A landscape with many valleys, sampled at points; each row gives a point and its height.
From any point a ball rolls to the lowest of the 2 points nearest to it. It stops when none of these is lower. Distance is the straight distance between rows; heights are no part of it.
q_931 height 2.60: [ 85  84 107  94 109  82 101  94 118 102 122 124 108  76 125 127  72  84
 107 112 131 119  75 130  92]
q_152 height 3.98: [135  77 103 129 118  78 124  60 141 102 100  86 117  91  86  79  60 106
 135  65 118  85 114  60  97]
q_247 height 3.79: [130 126  80 135 100  80  88 114 101 109  90  34  72  98 103  91 140  55
  73  97 102  55 100 118  85]
q_790 height 4.83: [ 75 104  99  77  60 124  51 142  80  95 128 119  88  91  98 108 142  81
  68 109  95 115  83 129 106]
q_865 height 4.79: [ 93  90  68 148 101 104  56  96  89 113 136  71  76  66  69  72  89  79
  86  94  89 104 103  95 125]
q_338 height 6.44: [ 83 102  65 101 119  93  92 140  67 115  89  88  74 108  97  76 109 114
  91  56  47  84 129  98 130]
q_488 height 4.41: [ 94  89 146  89  71  97 155 105  97 110 100 124 114 140  94 118 122 125
 129  93 122  95 122 101  77]
q_527 height 7.08: [110  97  97 134  87 101 110  83 102 120 131  57 127  94 101 104  77  65
 102 133 111  91 112 102  72]
q_88 height 3.08: [ 71 138  98  79 133 106 107  91  91  90  83  88 118 111 109 107  94 102
  79 117  68  80 106  68  97]
q_780 height 4.28: [ 93 124 101  90 131  99 108  90 109  95  93  90 124  99 126 126  84  69
  83 148  99  83  99  92  77]
q_637 height 1.29: [109  81  93  69 115  82 103  86 116  88 100 140 110  60 102 111 102 111
 125 104 146 136  61 128  92]
q_729 height 5.48: [135  70  65 101 109  83  87  97 126  87  86 133 113  76 114  92  92 100
 127  69 142 118 107 111 111]
q_575 height 5.28: [111  84  95 100  62 116  71 116 102  97 112 127  82  85  94  91 124 101
 102  94 118 127  78 124 115]
q_234 height 1.87: [135  94 136 128  54  87 144  93 116 110 133  78 115 119  87 116 103  89
 120 125 137  89  96  97  62]
q_881 height 3.82: [105  98 116 115  93 124 126  95  84 113  90  92  43 138  78  84  76 139
 102 106  83  99  92  90 118]
q_305 height 3.38: [118 103 118 114 102 107 133 101 104 111  86  69 102 145 103 105  82  96
 108 117 103  66 134  95  79]
q_857 height 3.72: [107  91 125 118  81 126 117  91  92 110 103  93  45 113  63  79  95 143
 113  93 108 115  75  92 112]
q_272 height 4.97: [ 95  65  85  86  72 114 111 111  91 109 124 147 110 107  81  96 106 109
 117  71 100 127 110 108 124]
q_226 height 3.22: [ 77 120 105  68 132 101 117  77  94  95  98  80 176  97 117 106 101  96
 100 107  68  79 131  67  84]
q_252 height 6.00: [104  93 105 122 106  94 128  81 100 114 119  66 151  99  98  87  72  87
 120  88  84  96 133  87  84]
q_413 height 5.59: [107 108 122 111  82 110  93 132  78 112  60 115  43 134 119 111 109 123
 104 110 102 106 111 128 111]
q_407 height 1.39: [110 102  92 119 111  94  79  97 101  88  73  89  61 106 106  79  84 121
 105  88 101 100  98 101 125]
q_535 height 3.93: [125  76  92 113 136  84 120  67 128  91  81  95 105  94  99  76  56 135
 135  72 115  93 110  67 121]
q_834 height 5.39: [119 100  89  97  99  83  58 102 111  74  65 107  81  89 118  94 122  94
  89  92 114  99  78 128 105]
q_319 height 3.35: [ 80 152  95  71 121 113  94 114  88  80  74  78  98 129 123 126 148  83
  61 127  84  65 104  91  81]
q_654 height 4.67: [ 76  99  76 135  88 120  70  84  79 119 165  78  99  66  64  81 101  79
  82 102  76 118 105  95 104]
q_697 height 4.55: [ 68 112  93 124  97 120  74  84  73 115 141  63  87  88  77  93 100  88
  73 132  64 112 100  94  94]
q_854 height 6.97: [102 107  76 111 111  91 117 117  84 121 106  59 124 101 113 115 100  66
 101 115  97  77 139 121  66]
q_477 height 5.52: [117  91 100  79  82  88  65 102 116  76  75 117 110  85 126 105 130  98
  96 101 133 102  82 129  81]
q_481 height 2.32: [122  93 109  97 100  89 103  93  99  78  44 100 109 129 108  87 130 128
  97  76  84  79 122  79  92]
q_900 height 6.69: [ 64 120  97 103 120 127 120 139  59 126 103  95  86 140 117 114  78 104
 103 108  75  88 141 101 130]
q_35 height 4.24: [103 110 102 108 133  88 102  90 113  92  82  80 106 106 125 113  68  78
 102 148 117  78  88 108  87]
q_389 height 4.72: [ 73 118 111  79  60 135  95 119  78 100 107  87 116 124  92 113 158 106
  63 110  85  80 115  95  81]
q_615 height 1.85: [ 93  68  95  87 102 101 129  72 114 108 144 125 148  87  84  85  80  95
 139  87 105 128  94  95 110]
q_996 height 5.37: [ 98  96 103  97  61 130  76 117  92 102 120 122  52  94  72  80 121 116
  96 100  95 131  73 111 129]
q_342 height 3.78: [100 104  96  84 141  75  98  84 112  79  64  97 110 107 128 103  90 115
  88 109 100  82  95  86 105]
q_24 height 6.01: [130  92  96 108 109  59 123 114 122 108  86  69 134 114 114 120  82  80
 115  83  93  73 155 104  84]
q_142 height 3.42: [ 66  95 105  73  96 130  97 114  75 113  95 146  61 106  97 103  98 134
 114  91  88 134  84 108 139]
q_287 height 3.24: [121  96  81 107  97  68  79 134  97  91  69  99  64  92 102  88 121  93
 102  47  79  89 131 114 134]
q_2 height 4.01: [ 76 150 104  84 115 119  82 137  93  90  92 119  79 120 130 146 103  91
  71 133  98 110  88 119 100]
q_653 height 2.59: [112 103 115 104  94 101 102  78 108  80  78  78 107 132  94  82 119 129
  87  95  92  69 109  68  86]
q_108 height 6.55: [ 77  98  77 107 102 114  98 133  57 116 117 100  91 112  83  82 100 107
  92  57  61 101 130  96 130]
q_369 height 3.86: [103  75  64  78  96 103  84 120  91  86  86 129 130  99  94  91 123  97
 103  56  99 114 134 103 125]
q_540 height 3.44: [117  88  79 101 112  78  82 129  93  96  63 119  85  97 115  83 104 104
 110  70  89 104 126 121 136]
q_890 height 5.51: [ 68  80  99 102  81 127  98 110  86 117 142 108 112  98  94  91  87  89
 102  90  82 119 108 103 110]
q_748 height 5.18: [ 60 115  69  78 119 108  57 116  75  90  90 115  64  92  96  77 111 102
  69  90  52  99  82 101 140]
q_444 height 1.08: [113  71  98  63 122  79  98  90 119  81  66 139 127  67 125 119  99 101
 122  90 137 126  78 117  92]
q_177 height 5.80: [112  77  91 102 103  71  85 112 107  89  90 112 145  87 147 113 106  82
 106  85 137 100 117 133  84]
q_204 height 3.34: [118  88 120  96  93  83 115  73 124  79  71  90 137 119 122 101 104 105
 103 100 116  77 107  98  73]
q_724 height 1.75: [128  89  67 111 123  66  70 100 118  75  80  92  98  80 112  71 122  95
 103  69 106  84 100  93 109]
q_948 height 5.45: [108 124 115 117  79 102  78 131  84 100  50  97  35 124 103  84 121 117
  87 111  91  96 105 130 121]
q_922 height 1.80: [107  70 108  87  55  89 120  75 104  98 144 117 115  84  55  96 122 117
 139  98 137 129  68  86  92]
q_545 height 4.93: [109  95  93 134  92 115  63  75 116  93 133  90  63  70  66  73  87  94
  92 103 102 103  60  76 123]
q_436 height 4.22: [ 93  90 138  79  74 111 133 104  92 106  76 124  97 139 103 110 141 134
 116  94 109 104 109 100  89]
q_555 height 2.52: [ 71 124  91  82 141  98  94 134  84  95  80 122 112 124 162 134  99 105
 106  96 103 107 134 111 125]
q_885 height 1.50: [ 88  74 100  79 123  80 120  86 105 106 102 146 109  82 100 106  83 116
 146  94 145 128  80 124 103]
q_388 height 3.70: [ 82 114 129  78 125  95 111 114  87  96  84 139  53  88 102 121  87 120
 107 124 134 141  54 117 102]
q_304 height 4.29: [ 85  91  64  88 126  92  80  80  98  91 104  96 135  84  90  73  94  91
  97  81  65 105 103  80 110]
q_752 height 1.00: [125  73 122  92  79  82 116  78 123  91  94 115 115  87 102 108 122 111
 129  99 161 123  75 111  66]
q_162 height 1.93: [121  95  73 114  91 124  71  83 119  85  77 108  66  67  66  62 126 119
  91  72 106  92  84  63 140]
q_452 height 5.26: [ 93  99  59  75 104 117  76  99  83  81 124 139 130  52  63  76 116  85
  66  95  61 127  68  80 111]
q_671 height 5.90: [104  72  84 103 106  79  97  95 112 100 114  99 156  90 122 103  88  76
 115  82 115 100 128 112  87]
q_909 height 2.47: [108  87  99 109  83 121 112  87  99 109 118 101 108 120  75  78  98 119
 106  77  83 104 110  75 113]
q_916 height 3.65: [ 92  83  81  82 107  83  95 130  82  89  82 120 113 108 118  97 109 104
 104  58  95 101 138 108 123]
q_843 height 3.53: [120 108 122 112  76 116 143 102 100 117 115  60 107 137  71 100  91  82
 107 128  93  68 139  88  69]
q_348 height 4.96: [111  86  79 122  96  98  62  72 119  91 128  91 123  60  80  85  97  67
  92  94 112 112  74  85  95]
q_682 height 3.69: [ 93 120 121 100  71 133 129 110  83 112 123  68 112 133  94 104 113  80
  93 145  98  66 134  89  61]
q_398 height 4.25: [ 81 141 141  77 107 115 144  98  98 109 116 108  90 131  96 126  82 111
 106 144 101  99  71  86  94]
q_418 height 4.60: [116 114 122 103  87 100 100  84 115  85 116  85  87  79  92 107  90  93
  62 147 105 104  36  96  61]
q_356 height 5.30: [115  86  67 102  97  87  63 111 102  91  91 120  94  84 116  93 102  78
 102  90 118 113  96 126 118]
q_619 height 1.47: [137  96 117 116  81  98  84 108 117  97  55 109  59  83  84  88 114 120
 121  73 129 111  96 110  99]
q_860 height 5.16: [ 94 123  95 105  81 109  50 118  92  81  84  99  60  97  94  81 130  97
  73 104  88  96  71 123 115]
q_136 height 7.26: [134 101 106 121  74  94 103 121 102 108 104  77 109 115  94 117  96  82
  95 100 116  85 126 124  81]
q_822 height 1.76: [122  92  97 122 108 116  89  78 113  83  71  97  59  87  69  58  99 133
 115  77 113 104  78  72 130]
q_678 height 3.88: [105  84  85  93 134  91 109  70 108  84  72 107 101 102 102  65  74 143
 116  63  90 100 112  57 132]
q_528 height 3.33: [ 84  96 102  84 109  95 111  87 103  90  96  85 150 109 111 100 108  96
 102  92  86  81 135  86  88]
q_701 height 3.75: [ 73 141  82  86 132  96  82 130  87 105  78  83  99 114 147 131 129  77
  83 120 106  73 111 124  88]
q_186 height 1.92: [125  90  68 106 122  87  66  64 128  74  77  94  98  68  95  74 102 105
  99  83 114  94  83  81 115]
q_727 height 4.98: [103  90  76 118  90 122  54  91 108 101 135 110  62  68  71  73  86  94
  96  97  93 126  61 102 130]
q_265 height 5.12: [124 109  87  97  91 106  70  84 110  76 108 112  86  59  66  78 103  95
  64 101  93 113  45  76  93]
q_517 height 2.71: [112  99  56 101 100  96  87 121  97  95  88  90  80  84  74  67 144  97
  93  34  63  87 120  85 135]
q_220 height 7.23: [135 106 110 108  59  96  96 112 117 112  99  70 105 118  70 129 116  89
  92  81 102  75 138  98  85]
q_114 height 1.53: [131  88 130 122  68  93 118  79 125 100 121  82 101 101 108 105 113  97
 107 107 133  97  85  96  70]
q_928 height 3.64: [ 81 106 130  81 118 108  99 101  88  89  69 129  46  89  98 106  94 128
  95 109 106 125  59 119 112]
q_798 height 5.29: [106 109  91  75  66 130  64 101 103  87 104 119  60  75  75  72 131 123
  83  97  87 118  53  96 125]
q_623 height 2.63: [ 86  76 105 128  81 113 104 104  83 132 154  91 118  92 106 117  77  69
 104 127 107 120 111 131  86]
q_474 height 4.77: [100  70 117  84  58 102 131 124  93 116 107 151 103 121  71 105 118 127
 135  60 111 130 118 109 108]
q_377 height 5.71: [ 97  96 117 109  98 105 109 130  83 113  72 128  70 125 131 113  87 112
 114 102 107 102 118 124 112]
q_194 height 5.31: [ 99 134 102 119  81 116  66 120  82  99  79  80  38 125 100  85 118 105
  68 124  88  81  85 128 117]
q_105 height 3.28: [ 77 111  72 112 108  99  70 140  64 124 114  88  76  96 116 104  99  83
  83 102  85  98 113 151 123]
q_49 height 6.84: [ 77 123  72 110 102 118 114  83  63 134 126  59 122 103  97  92 119  89
  97 113  49  67 146  92  70]
q_530 height 2.04: [126  73  62 127 126  83  72  69 128  92 103 104 109  51  88  80  79  97
 109  82 124 100  93  79 127]
q_354 height 6.10: [ 88  86 122 107  68 123 137  83  88 128 136  82 165 116  76  97  96  97
 114  85  72  95 139  76  83]
q_483 height 6.85: [ 93 102 100 109  96 119 134 120  78 139 119  77  99 131  76 110  63 106
 119  94  55  81 155  85 114]
q_355 height 5.68: [123  81  91  79 104  68  67 105 119  70  57 122 136  86 144 115 128  89
  97  94 145  95 105 142  79]
q_758 height 1.56: [127  93  79 128 130  69  83  98 111  86  76  83  71  93 114  75  85 109
 103  73 105  81 109  82 125]
q_306 height 2.29: [123  85 102 105  95 100 114  95 109  94  88 106  91 114  86  83  97 119
 111  65  98  98 118  80 109]
q_524 height 5.44: [ 70  86 104  96  89 126 103  86  84 116 148 116 126  88  76  93  87  84
  95 102  68 131  92  81 109]
q_262 height 2.53: [ 98 127 132  75 117  87 135  91 115  88 100 125 123  92 126 135  88  98
 114 129 134 106  74 105  74]
q_431 height 5.03: [ 81 121  90  94  70 118  43 130  83  93 104  99  70  90  94  95 142  83
  55 114  90 101  77 137 107]
q_698 height 4.18: [ 99  99 105 117 126  91 125  80 110 114  99  89  95 120 129 103  48  90
 112 142 116  96 102 116 104]
q_647 height 2.73: [ 81 103 133  85  94 117 149  72 100  99 109 105 119 143  90  94  99 127
 113 101  81  96 101  65 103]
q_145 height 6.77: [ 91 121  96  98 108 112 133 138  65 122  94  73  92 136  91 116  91 108
 100  98  68  77 160  92 111]
q_667 height 2.05: [128  91  89 101  98  83  96  98 107  75  70  98 112 106  92  81 124 111
 105  55  98  77 127  77  97]
q_207 height 2.42: [108  99  50 103  95 104  79  95 104  83  77 105 104  93  75  62 161 103
  92  53  75  77 105  72 134]
q_655 height 1.43: [119  75 119 102  62  90 124  81 121  98 127 103 111  88  84 101 115 123
 141  97 160 122  79  92  80]
q_779 height 5.27: [ 66 129  82  85 143 102  77 115  77  90  79 107  73 100 107 100  90 103
  71 107  60  89  87  88 126]
q_929 height 2.74: [ 80  99 100  86 116  97  80 110  95  93 112 133 105  78 127 130  86  74
  87 119 116 124  75 127  96]
q_921 height 5.20: [111 108 107  81  77 115  72  93 108  71  99 108  68  80  76  89 117 114
  72 107  96 113  50  95  92]
q_702 height 2.51: [135 113 125 110  72  93  92 128 116 123  32  90  54 129  88 117 107 120
 114  97  94  90 134 113 105]
q_602 height 4.43: [ 85 114 115  85  90 107 110 100  88  88 124 112 116  77  96 109  93  89
  71 120  87 114  49  81  67]
q_453 height 2.12: [143 112 138 130  62  93  90 113 129 118  46  81  35 100  76 110 118 112
 114  86 114  81 117 101 104]
q_151 height 5.19: [ 97 107  83  76 100 111  82  97  90  66 108 127 110  69  71  80 111  95
  58 102  77 111  57  71  88]
q_819 height 3.89: [ 86 108 116  95  78 121 116 106  89 109 114  91 123 133 104 115 114  88
  98 118  94  84 115  99  90]
q_832 height 5.11: [110  73  73 104  71 118  82 118  96 100 115 140 100  87  93  88 114  99
 106  68 109 122 103 118 130]
q_892 height 6.64: [ 72 107  72 114  94 112  96 121  60 130 128  79  90 105  89  90 106 106
  91  81  57  87 135 108 108]
q_213 height 3.77: [ 80 119 134  82 128  90 137 106  91  90 101 141  80  95 106 130  78 127
 117 119 123 132  63 109  97]
q_806 height 3.84: [ 99 101  93  87 145  79 102  77 112  82  63  95 109 113 115  77  76 128
  95  87  75  85 107  75 114]
q_841 height 0.88: [110  89 117  67 120  79 107  79 129  76  67 127 124  82 118 121 102 103
 108 102 143 108  77 112  63]
q_896 height 2.31: [ 96 105 127 116  80 123 127  80  95 127 149  73 109 113  87 105  77  72
 106 160  91 102  83  98  77]
q_208 height 5.55: [142  54  64  96 125  65  88 100 128  83  66 131 139  79 119  95 107 104
 126  62 124 108 128 104 117]
q_405 height 2.06: [ 93  75 115  92  63  97 115  78 111  95 154 105 105  95  68  87 117 115
 114 102 108 117  69  75  90]
q_164 height 1.59: [103  91  91 101 100 110  81  77 110  92  94 105  64  95  83  77  99 125
 100  95  92 114  77  89 117]
q_165 height 4.07: [ 96  92 114  97  67 108  95 101  98 100 114  88 114 116  95 102 121  92
  84 103 104 100  96 101  89]
q_277 height 4.52: [ 91 109 104  94  85 114  74 107  92  92 131 113  94  69  96 110 101  78
  58 130  82 115  52 104  82]
q_495 height 5.38: [135  79  89 119  97  80  83 111 120  88  85 107  91  86 117 101  85  92
 119  78 134 104 105 124 104]
q_308 height 3.66: [119 101 106 116 145  87 104  81 110  95  38  87  56 107 119  92  63 136
 112 120 120 103  80 109 109]
q_361 height 6.07: [116  88  90  89 124  61 118 125 106 112  78  69 116 117 120 115  99 101
 108  82  85  72 157 105 105]
q_76 height 2.26: [120  78  98 116 121  72 105  66 138  87  99  95 104  78 116  98  68 105
 124  94 147 115  89 106  91]
q_432 height 4.04: [ 92  78  73  77  84 110  81  98 102  92 103 114 133  92  94  79 129  99
  92  70  90 101 115  94 109]
q_99 height 3.87: [ 66 122 139  74 122 101 138  95  94 105  82 123  80 117  95 121  99 138
 130 115 119 125  85  98 103]
q_61 height 1.83: [146 101 114 128  71  75  82 115 132 111  57  92  56  87  81 109 108  96
 113  80 128  87 114 113 108]
q_639 height 2.16: [112  92 132 128  67 107 137  81 105 117 153  77 107 123  85 106  86  76
 121 143 112  90 105  97  69]
q_345 height 2.89: [ 71 114  89  68 148  91  95 113  99  77  62 116 104 116 135 107  93 123
  98  88  78  96 118  82 130]
q_879 height 4.36: [ 90 101 127  82  94  95 116  77 107  99 121 115 111  89  89 103  85 101
  95 121 103 111  56  89  83]
q_601 height 1.17: [134  88 124 105  80  97 108  61 139  81  94  83 107  91  87  87 121 115
 115 103 142  95  76  80  70]
q_183 height 6.04: [ 86  94 110 105 107 114 144  63  84 117 134  71 164 102  91  91  76  94
 119 102  70  93 137  70  93]
q_280 height 1.63: [ 79  71  96  88 127  97 112  94 101 104 109 147  97  91 119 104  53 112
 133  88 125 122  91 121 122]
q_877 height 4.68: [114 106 121 122  79 100  97  76 113  98 136  67 110  90  86 107  89  73
  77 151 101 108  55  89  57]
q_410 height 2.91: [ 87  81 114 125  55 112 110 125  85 133 171  99 107  97  92 111  99  72
 103 109 108 128 105 128  86]
q_463 height 5.36: [ 81  76  72  84  94 126  88  83  92  92 149 128 131  61  63  92  98  84
  87  94  66 139  82  85 111]
q_434 height 2.90: [ 68 113  91  91 115 102  85 111  89  99 106 112 125  90 123 128  76  72
  88 120  93 114 103 121 103]
q_499 height 2.96: [113 104  77  95 109  82  81 125 102 104  71  86  65 102  76  80 131 107
 112  38  58  83 139  86 142]
q_376 height 5.35: [ 89 117 105  76 137 118 115  93  95  74  78 135  75  79  89  80  71 134
  82  95  89 120  53  79 114]
q_616 height 2.75: [ 78 109  95  79 130  87  99 110  92  89  52 115  95 124 141 119 111 116
 100  93  98 101 124 104 114]
q_59 height 6.17: [117  83  88  82 124  55 108 137  99  90  65  94 123 117 133 115 132 102
 108  58  91  74 158 118  97]
q_282 height 3.45: [ 87 120  78 110 101  86  58 107  86 114 111  51  92  73 116 107 139  55
  70 120  92  78  82 141  68]
q_478 height 3.71: [112 106  93 104 148  78  92  74 114  87  52  88  77  99 126  86  69 116
  89 121 107  86  78 103 104]
q_788 height 6.76: [ 87 116  68 112 100 112 103 105  62 138 130  55  91 100  96  94 128  99
  89  80  36  71 148  96  80]
q_97 height 4.53: [114 122 106 109  99  88  88  79 109  66 104  92 112  70  88  98  94  73
  54 139  97  99  47  93  50]
q_211 height 2.85: [ 90 114 132  83  97 106 124 106 113  98  70 120 121 141 139 138 127 105
 123 120 125  94 113 106  72]
q_315 height 6.34: [ 88  98  64  82 132  82  98 137  86 106  82  83  96 109 122  74 132 104
  83  54  60  82 135 104 117]
q_236 height 2.81: [100  98 123 106  91 113 141  79  96  94  88  94 122 141  90  82 103 131
 102  87  74  78 116  64  94]
q_385 height 4.02: [ 88 116 137  88  87 120 121 104  85 112  52 107  67 139 105 108 127 140
 104 112 101  94  99  92  97]
q_420 height 4.39: [100 112 109  89  58 113  79 115  93  88 102  80 126 119  92 106 151  99
  63  99  98  81  99 102  68]
q_167 height 6.92: [ 98  80  94  94  73 106 124 112  98 140 121  82 110 124  71 118  77 100
 126  63  64  98 161  87 122]
q_792 height 3.54: [ 81  96 121  86 104 123  99 112  77 110  62 125  40 109  94  87 102 141
 108  91 105 129  81 110 125]
q_666 height 4.56: [113  73 111 109  61  94  83  94 126  99 137  93 131  77 102 110 115  62
  98 103 131 115  85 115  66]
q_490 height 1.91: [ 65  99  86  94 127 106  91 139  72 116  90 141  84 109 138 115  76 105
 111  83 100 123 117 131 150]
q_776 height 3.06: [ 77  94  91 102 106  95  83 113  78 118 118  91 105  94 121 110  95  75
  92 111  95 104 112 128 104]
q_751 height 4.03: [113  86  88 141 126  76 104  61 125  97 107  70 114  82  94  75  61  92
 116  90 108  90 111  68 104]
q_313 height 4.19: [ 76 155 127  89 134 126 136 115  95  94 108 125  78 126 114 131  79 113
  96 133  87 117  73  83 102]
q_736 height 2.21: [ 69 105  84  95 128  92  95 157  73 114  85 122  94 117 139 116 102 103
 106  83  94 100 142 128 135]
q_510 height 7.11: [119  92 112 105  60 110 117 111  99 115 115  70 136 117  72 118 112  87
 102  80  84  73 146  94  77]
q_766 height 6.26: [104  81  74  76 140  65 100 138  97  97  69  87 119 105 134  90 135  95
  95  45  74  77 141 110 104]
q_73 height 4.26: [ 96  77  99 112 139  83 122 109  95 122  94 118  91 116 145 109  44 119
 127 100 103 104 122 112 129]
q_100 height 3.25: [ 74 115  76 107 109  94  67  95  84 109 122  70 104  79 103 110 104  70
  75 127  84  95  93 122  82]
q_57 height 7.03: [118 111  87 128  91  93 118  96  90 129 127  58 126  95 102 113  77  56
 119 136 105  77 148 119  60]
q_66 height 3.15: [ 77 134 122  85 128 112 129  77  99  94  87  83 145 121 105 100  92 105
  94 120  67  76 115  62  90]
q_263 height 7.15: [118 100 102 142  73 100  88 106 112 111 132  66 114  90  89 112  97  65
  89 109 121  93 116 111  68]
q_310 height 6.63: [ 67  97  89 101 108 120 111 125  65 128 112 110  89 121  99  94  68 114
 103  85  63 106 134  96 143]
q_256 height 4.44: [102 119 104 106 106  84  91  88 102  84 121 100 144  60 106 112  96  62
  62 143 100  96  72 100  52]
q_39 height 4.08: [107  94 104 139 108  93 105  54 119 103 123  68 108  87  87  80  65  88
 104 115  91  96  96  74  98]
q_87 height 3.43: [122  87 131 128  34 117 108 108 102 118 140  95  65 104  55  98 118  99
 101  86 110 106  94  82 102]
q_58 height 3.83: [ 79 132  98  90  99 111  64 136  83  94  75 115  79 119 138 134 124  92
  83 123 110 100  98 136 108]
q_334 height 2.98: [ 65 125  95  75 151 101 112  99  98  88  84 107 128 114 125 114  80 118
  98 103  81  92 115  74 118]
q_600 height 4.23: [ 98  98 106 119 141  92 131 107  95 117  92  99  93 124 133 108  35  99
 123 127 107  88 124 110 117]
q_943 height 2.49: [100  99 116 102 135  82 120  80 119  99 113 112 110  79 122 120  45  86
 104 133 121 113  67 116  86]
q_161 height 4.59: [105  71 129  90  70  89 138 108 101 112 117 136 111 118  95 113 113 122
 134  78 125 117 117 108  88]
q_648 height 3.17: [ 73 149  88  78 142 108 113  99  87  84  77  70 124 111 116 116 128  88
  69 118  68  60 114  76  83]
q_451 height 5.32: [ 81 123  93  74 151 106  96 100  86  78  69 124  67  94 106  90  67 134
  72  96  69 104  72  80 120]
q_664 height 4.45: [ 84 108  83 108  97 111  86  75  84 103 123  70 120  88  82  85 101  87
  79 109  65 102 101  85  96]
q_712 height 2.15: [117 107  64  98  85 107  65  90 110  71  66 111  83  87  67  53 153 129
  91  70  86  91  86  74 131]
q_799 height 4.80: [114  77  89 117  67 101  75  85 124 103 155 100 117  55  84 102 105  64
  97 103 130 118  77 100  80]
q_668 height 2.36: [110  87 107  88 131  78 124  57 128  79  94 105 128  84 111 100  61 109
 126 106 119 106  76  98  86]
q_225 height 3.27: [ 53 115 107  75  96 123  92 125  77 105  97 138  82 127 105 111 103 125
  96 102  85 111 104 107 133]
q_767 height 2.92: [129 110 127  99  84  97 112 131  98 109  45  91  76 147 106 124 120 109
 107 106 100  76 139 110  90]
q_402 height 4.14: [106 108 107 118 121  89 126  63 116 105 112  73 101 102 106  92  52  97
 109 139 104  97  73  91  98]
q_904 height 1.73: [ 75  89 102  86 132  92 101 115  93 109  87 145  73  98 131 111  65 109
 121  99 122 127  92 127 136]
q_443 height 3.47: [106 114 107  88 116  88 112  87 109  80  70  76 157 115 126 105 115  89
  90 102  99  62 117  95  68]
q_827 height 3.23: [110  85 121 120  41 121 109 111  96 123 154  95  80 106  75 101 104  91
 103 104 107 115  88 108  89]
q_586 height 2.14: [127  78  86 132 123  86  84  69 132  99 105  97  79  68  99  81  61  97
 119  85 142 103  81  94 117]
q_339 height 2.00: [ 92  68 101  82  74 110 125  79 110 107 144 126 125  94  71  80 100 111
 122  91  93 128  87  81 108]
q_27 height 0.91: [133  93 136  89 104  82 118  52 141  70  76  79 105  85  92  97 105 124
 111 115 139  98  61  86  61]
q_981 height 3.56: [ 75 114  91  99  99 104  68 142  69 104  85 112  69 103 130 112 116  92
  80 100 101  95 113 149 124]
q_482 height 2.62: [ 80  92 117  91  98 117 121  78 101 101 120 108  98 119  90  87  88 122
 112  95  83 106  95  76 111]
q_660 height 3.62: [111 130  73 117  92  85  82 122  88 117 102  49  81  93 112 105 131  57
  74 119 103  70 110 137  68]
q_785 height 5.04: [116 101  75  95 103  93  57  82 118  81 122 108 111  51  72  81  92  70
  73 108  87 117  61  91  92]
q_237 height 1.12: [129  89 117 124  65 105 103 109 118 118  87 104  42  87  68  98  98 116
 126  83 130 117  86 109 114]
q_964 height 0.56: [111  73 110 122  90 101 107  80 116 108 133 105  78  89  77  95  77 107
 121 101 136 122  61 101 105]
q_60 height 4.95: [120  95  88 139  88 101  74  78 118  90 126  82 110  75  73  79 105  79
  84  80 103  85  99  73 107]
q_944 height 5.05: [114  96  63  99  98 123  57  89 114  93 106 118  71  63  56  69  95 112
  87  90  88 121  57  86 143]
q_322 height 7.00: [ 92  93 113  97  56 116 130 114  88 131 131  84 127 122  68 110  98 102
 108  77  67  93 155  91  92]
q_40 height 2.66: [ 94 126 135  73 111  95 132  96 120  93  84 126 136 118 143 149 113  95
 119 128 139 103  92 103  77]
q_340 height 3.60: [128 106 110 119 122  94 124  98 108 108  53  81  66 131 116  92  68 125
 114 119 124  88 100 102  94]
q_663 height 4.63: [ 76 113 108  90  74 110  67 128  86 103 133 128  73  77 104 115 112  78
  65 125  91 122  60 132  96]
q_372 height 4.35: [ 90 122  97  95 115  89  95  87 103  95 113  85 147  84 116 123 102  57
  77 135  96  89 101  99  65]
q_899 height 3.07: [ 56 120 101  80 117 116  85 124  82 104 111 125 104 106 116 130  92  94
  88 102  79 116  99 108 116]
q_460 height 3.50: [126  97 126 119  97 101 135  86 108 103  85  84  74 139  98 101  82 118
 112 118 117  82 106  90  87]
q_110 height 3.55: [ 82 157  94  75 129 104  88 128  85  84  65 103 100 138 141 131 138  93
  85 121  96  83 112 104  92]
q_636 height 1.71: [ 85  69  83  66 116  94 112  81 111  93 128 151 155  64  92 103  73  84
 120  90  96 131  85  93 109]
q_134 height 4.20: [ 94  93  69  84  97 112  80  81 108  82 103 102 131  89  70  69 123 102
  91  75  68  99  93  71 112]
q_942 height 3.91: [ 89 108 132  87 104 117 118  92  89 106  76  98  63 137  94  96  92 150
 103 119 100  97  88  88 112]
q_862 height 4.85: [103  92  83 155  97 110  78  84 106 110 139  81  80  71  62  61  84  86
  91  83 100  93  94  73 117]
q_549 height 4.37: [ 84  92  82  94 109  94  84  77  94  95 120  90 135  70  93  95  94  80
  83 100  80 114 100  89  95]
q_500 height 3.21: [132 108 126 107  71 115 136 124  94 117  78  84  78 155  94 118  96  96
 111 119 108  72 134 104  89]
q_63 height 5.95: [122  83  89 126 108  72 114  92 115 108 111  79 142  95 114 102  67  78
 112  84 108  88 138 103  92]
q_870 height 3.63: [107 103  94 101  99  84  99 109 100  94  80  74 131 111 123 117 129  87
  82 108 112  62 118 114  73]
q_394 height 6.91: [ 81 104  72 105 113  97 104 104  80 125 121  64 131 100 106  99 108  89
 101  99  77  79 139 104  84]
q_459 height 4.30: [ 91  82 107  93  64 107  91 102 101 107 142 105 123  90 105 113 118  79
  92 109 108 124  88 109  85]
q_829 height 4.31: [ 83 125 142  85  96  95 145  95  94 100 130 108 102 101  86 120  84 116
  98 143 107 105  54  83  82]
q_45 height 4.12: [ 80 151 108  92 126 122 108 125  93 101  99 128  78 123 127 143  72  93
  86 137  94 112  81 103 100]
q_381 height 3.85: [ 81 123  89  91 103 100  84 128  89 106  87  82 128 103 133 121 134  75
  70 117 102  76 120 119  79]
q_456 height 2.44: [ 78 105 115 113  95 116 113 101  94 123 139  88 111  97 103 117  76  65
  97 153 100 112  88 115  86]
q_160 height 3.61: [114  95 122 123  50 122 104  94 100 107 133  95  43 106  60  82 106 124
 105  95 120 115  66  90 111]
q_598 height 3.13: [109  92 127  94  82  99 112  99 114  95  74 109 125 122 126 114 126 105
 109 100 119  89 118 110  77]
q_880 height 0.63: [125  88 130  79 100  81 108  76 122  81  58 102 110  88 109 111 118 119
 122 103 151 116  66 103  64]
q_804 height 2.43: [108 119 125  85 136  72 139  74 122  87 103 118 138  76 120 117  54  87
 116 115 121 102  62 103  77]
q_174 height 5.10: [ 84 103  64  90 115 117  59  95  89  90 100 119  65  79  79  65  93 107
  77  95  63 110  68  96 142]
q_166 height 0.84: [118  80 112 118  72  93 108 105 107 111 123 111  55  86  83  95  95 108
 130  90 138 129  79 119 105]

For each start below, name the point where the ball stops.
q_263 | q_356
q_779 | q_407
q_134 | q_407
q_322 | q_356
q_59 | q_356
q_354 | q_356
q_575 | q_880
q_857 | q_880
q_334 | q_880
